Points, in no order, along strands that fork and pass close to each other.
Points whose rows are less than 50.7 apart are linked; no others are. Some points are linked to none.
k750: [ 20 -33   8  -6  -6  -5 -18   3 -21 -32  -4   5  -9 -19  13 -31  30 -31
 -25   3]
k9: [  8  -1  -9 -15  10 -13 -46  42  -8   3 -30  25 -28  -2   8 -11  11   0
 -26  -5]
k494: [ 15 -26  13  -7  -5  12   2 -15 -20 -24   0   9   1 -25  26 -36  36 -21
 -12 -14]
k693: [ 20  -3 -21   3   8 -14   5  36  -1 -14 -19 -15  -5  -5 -17  -5   0 -11
 -10  33]
k423: [  4 -14  -3   4   8 -25  -6   4  -4   1 -22   2 -27 -36  15 -17 -23  -9
  -7   2]
k819: [ 24  -7 -11 -15   5  -4   5  11 -20 -16 -23  19 -12 -23  17 -32   6 -35
 -24  -5]
k689: [ -1  16   0   7  -8   8  20 -31   8   0 -10  -3  -2 -16   2 -10 -23  16
  19  -6]
k313: [ 24 -11 -25 -13   3  -1 -14  -8  -4  -6 -28  19 -18 -24   3 -35  -7 -29
 -18   5]
k630: [-30  24  -8 -11 -22  17 -24 -38   7  20  14  27  14 -15 -13   7   3   6
  30 -27]
k856: [-13 -18  13  -2   2  12 -40  11  -6 -14  28  -4   5  32  -1  14  37   3
 -19 -11]
k13: [ 15  -3   1  16  -7 -14  32  11 -33   0  25 -35  -4  13 -14  12   7 -34
   7  22]
k582: [ -1  -6   4  24  -3 -28  11  11 -31  11  20 -41  -6  18 -19  24  -7 -18
   2  17]
k145: [  5 -43  22   9  10 -24  -3   6 -14 -17   0 -17 -19 -33  30  -7  10  -8
 -12  -7]
k881: [ 29 -11   0   0   9  18  44  -8  19 -11 -24  -2  11  -7  31 -27   3  26
   2   6]
k931: [-24  31  15  -9 -20  24  14 -30  -3  26  14   4  14  11  -2  20  15  25
  27 -40]
k687: [-13  47 -19 -16 -20  14 -14  -6  -1  34  10  28   9  13 -13   7   8   4
  22 -22]
k523: [  1  14 -34  -5   2  -6 -35  43  11  -9 -10   4  -6  17 -20  17  -2   2
 -16  23]
k20: [ -1  10  -7  18 -16  -4  22 -11 -21  -5  28 -22  10  12 -30  14  17 -30
  16  15]
k532: [ 12 -21  27  -4  12  15  -1  -7  12   2   3   1   4   3  32   2  13  38
  -5 -23]
k581: [  6  27 -32  -3  -5  -7 -19   8  -1  28 -22  18 -16 -16 -24  -3 -26 -17
  15  13]
k895: [ 11   4 -17  -7  10  -7 -17  45   5 -17 -16 -13   1  14 -19  15   8   2
  -9  31]
k574: [ -4 -14  -9  11  -8  -7  19 -31   1 -13  -6  -1   1 -44   9 -17 -27 -24
  17   6]
k534: [ -4  22 -15  -6   5   5 -16  -9   6  25 -16  25  -6  -8  -2  -1 -19  12
  14  -4]
k903: [-10  26 -10 -11   3  31   4 -29  29  11 -16  33  19   6   9  -8  -7  38
   8 -17]
k649: [ -5  20 -30 -11   3   2 -35   6  20   6  -8  17   4   4  -2   3  -9   4
   1   0]
k227: [-12   1  14  -3  -8  14 -29  13  -2   7  29  13  18  37  -8  16  43   3
 -14 -15]
k371: [  8 -13   1 -11 -10  17  24 -22 -11 -38   3   3   5 -31  14 -41  20 -31
  -9  -6]
k974: [ -7  37 -38 -11  -5  -2 -23   2  16  33 -14  27  -3   8 -34   5 -31  -6
  16   9]
k477: [ 13  -4  13  -8  19  18  21  22   2  12  -8  -6   2  37  13  14   9  37
 -17   3]
k871: [ -7  16   6  -6 -22  24   9 -36 -14  14  25  -3  11   7  -2  10  33   5
  29 -30]
k591: [-20  23  15   8   1  -2   6  -4   3  26   4   1   3  11  -4  27 -20  26
  18  -7]
k944: [-32   3  14  16  -1  -7 -24  18   6  29  24  -1   0  26 -18  41 -24  14
   3  -8]
k707: [-13  29   4  -6 -12  30   8 -30  13  17   5  23  20   9   2   3  14  30
  15 -23]
k299: [  5  -5  13 -18  -9  19  37 -11 -27 -25  -5  16   4 -27  23 -34  11 -46
  -8 -17]
k264: [ 13   1 -11   5   6 -16  23   1   3  -7 -31  -9 -14 -21   3 -19 -34  -9
  -2  27]
k727: [-13 -10  14  15   4 -23  -6  17 -17  15  18 -29 -15  18  -9  29  -4   4
   7  12]
k469: [ 14 -33  25  -2  12  11   7  -4   4  -9   1 -10  -4  -2  27 -15  30  19
 -10  -9]
k717: [-18  26  -9 -10 -23   2  -5 -44  -4  17   0  17   5 -23 -10  -4 -14  -2
  30 -17]
k413: [-37  11   1   9  -6   1 -21  10  10  20  33  12  16  26 -21  30   2  17
  -7 -26]
k412: [ 25 -30  20   1   0  13   4  -8   0 -30  -1   5   3  -3  26 -33  35   4
 -15  -1]
k763: [ -6 -23  17   5  20   7   4  -1  45 -13   1  -5  15  23  10  11  -8  42
 -11  -3]
k122: [ 20 -15 -15  16  -3  -2  30   3  -4 -28  15 -35  13  12 -20  -6  16 -24
  -5  37]
k300: [-25   7  10  22  -6 -25 -14  14  -5  28  29 -20  -7  14 -25  40 -25   9
  11  11]
k182: [-13  30   2   6 -15   2   0 -39   2  13   0   2   1 -18  -5   6 -35  14
  29   0]
k186: [ -7 -19   9  22 -14 -10  35 -28 -23 -11  34 -35   7 -24  -5  -3   1 -41
  22  13]
k355: [  6   8 -26   1  -8 -21 -19  14 -11   8  -8  -2 -17 -22 -12  -5 -26 -21
   3  18]
k324: [ -3  15  10 -11  13   8  10  34  12  23 -12  -7   0  33  14  23  -6  44
 -12   1]
k156: [ -2 -36  19   2  16 -24 -20  30  12  -4  14 -21   1  32   3  31   3  19
 -18   1]
k34: [ -1   7 -12  -9 -17  -1   4  -5 -28 -12   7  16  -3 -27   4 -19   7 -55
   0  -6]
k436: [ -7   5   7   6   0  21 -12   0   9  -4  22   2  24  36 -10  11  26  16
  -2  -9]
k166: [ 12  -3   8  -8   5  15   7  10  12  -6   2 -11  14  35   1   8  21  29
 -11  -2]
k805: [ -8  20   4   9   7 -15  14  28  21  16   3 -17   5  36 -28  36 -29  22
   5  21]
k677: [-32  21   2  -1 -15  15 -36   7   4  23  21  32   9  24 -13  17  12  13
  -4 -35]
k859: [ 12   0 -19   8   2   8   6   8   9 -18   1 -11  13  18 -17   0  10  -1
   0  21]
k52: [ 12  -8   7  11  -1 -10  22  -9 -18 -12  -3 -13 -11 -20   5 -11  -4 -26
   4  11]
k671: [ -5 -32  19   7  22  -7  -3  21  35 -11   7 -18  15  26   7  30   0  37
 -15   1]
k140: [ -6 -24  26  -4  27   7 -14   7  35  -7   0  12   9  14  25   4   0  37
 -16 -23]
k543: [-25  -4  24   7  11  -7  -9  -6  17  22   3   1   8   7   0  16 -29  36
   3 -15]
k570: [-15 -13   7  17 -18 -11  19 -34 -15 -16  12 -14  -2 -40  -8  -7 -12 -41
  19   3]
k341: [  4   6 -27 -18   8  -1 -38  25  26  -6 -24  24  -3  15 -15   1  -7   4
 -12  14]
k878: [  0  -3   2  11 -13  -3  26 -31 -24  -2  33 -30   8  -1 -12  12  13 -26
  24   2]
k820: [ 16  14  -2  -3  -5  15  35 -22  12  -7 -20   6  10  -5  19 -19 -10  19
  10   0]
k651: [ 14  -2 -11  -2  11   3  -8  11  17 -16 -15  -2   2   9  -7 -12  12  12
  -8  14]
k827: [ -3  44  -8 -15  -9   9  10  -6  -9  29 -24  27  -5  -6   6  -5 -20  22
  16 -11]
k419: [  2 -10  -6  11   5 -36 -14   8 -12   2 -20  -2 -35 -35  -3  -4 -36 -25
  -3  17]
k884: [  2 -32  22   2  11  -7 -31  23   1  -7  23  -9  -8  27   2  21  27  18
 -19  -7]
k852: [ 12  -3 -19  16   4 -10  11  12   4 -19  13 -37   6  12 -29  12   6  -9
   1  41]
k652: [  5 -26  45  -8  -3  -2  23 -14 -35  11  -3 -16 -16 -10  49  -3  17 -12
  -8 -31]
k869: [  2  37  -8 -12   7  21  12 -12  15  21 -31  29   2   2  14  -9 -12  41
   6 -16]
k216: [-32  28   0  -8 -17  13 -33 -17   8   9  26  30  21   5 -18  11  16   3
  19 -39]
k206: [  2  -2 -15   6  -9 -11  -3  -4 -14  -7   0   5  -9 -24   3 -21   0 -32
  -5   2]
k795: [ -3  17  14   4  10 -12  24  30   7  28 -12 -14   0  34 -10  28 -23  35
   0  11]
k842: [-18  -8  23  11  17  -3   8 -14  36   0   7  -9  12   4   8  18 -24  44
   4  -3]
k14: [  3  -9 -13 -21  18  -1 -51  26  16  -6 -16  17 -19   6   4  -3   7   9
 -20   5]
k519: [ 12 -23   7 -16   4  -7  -7  30 -29 -19 -15   7 -19 -20  16 -24  15 -40
 -33  -1]
k40: [ 15  -5 -20   5  10 -25  10  14  10 -14 -27 -10  -5 -16 -15  -6 -28 -18
  -2  40]
k601: [ 24 -21 -16 -13  20 -13  -7   5   7  -6 -36  10 -23 -32  18 -30 -17 -11
  -9   9]
k79: [ 13 -19  -5  16  -1   0  29  -7  -7 -26  10 -30   3 -14  -3  -8  10 -25
   1  20]
k315: [  9  -4   2   5  -4   9  11 -12 -16  -7  27 -19  11  17  -3  -7  35  -8
   8  -5]
k656: [  5   6   3 -19  -9  17  14 -11 -34 -15   3  29  -8 -34  15 -32  12 -70
 -13  -9]
k62: [  5  -2   3  11   3  -4  26 -23  -2  -2 -22  -4 -10 -39  11 -25 -36 -10
   9  16]

A fork is a point with three links, a tip a point with one. Leave the first point through the second and follow the links. Name the first fork or tip that comes.
k413 / k944 => k341
k805 / k795 => k763
k581 / k355 => k494
k656 / k34 => k651
k671 / k156 => k805

A fork is a point with three links. Follow the links from the first point to the second and name the forks in between, in order.
k852 / k671 => k494 > k763
k62 / k707 => k341
k122 / k355 => k494
k591 / k122 => k763 > k494
k494 / k856 => k763
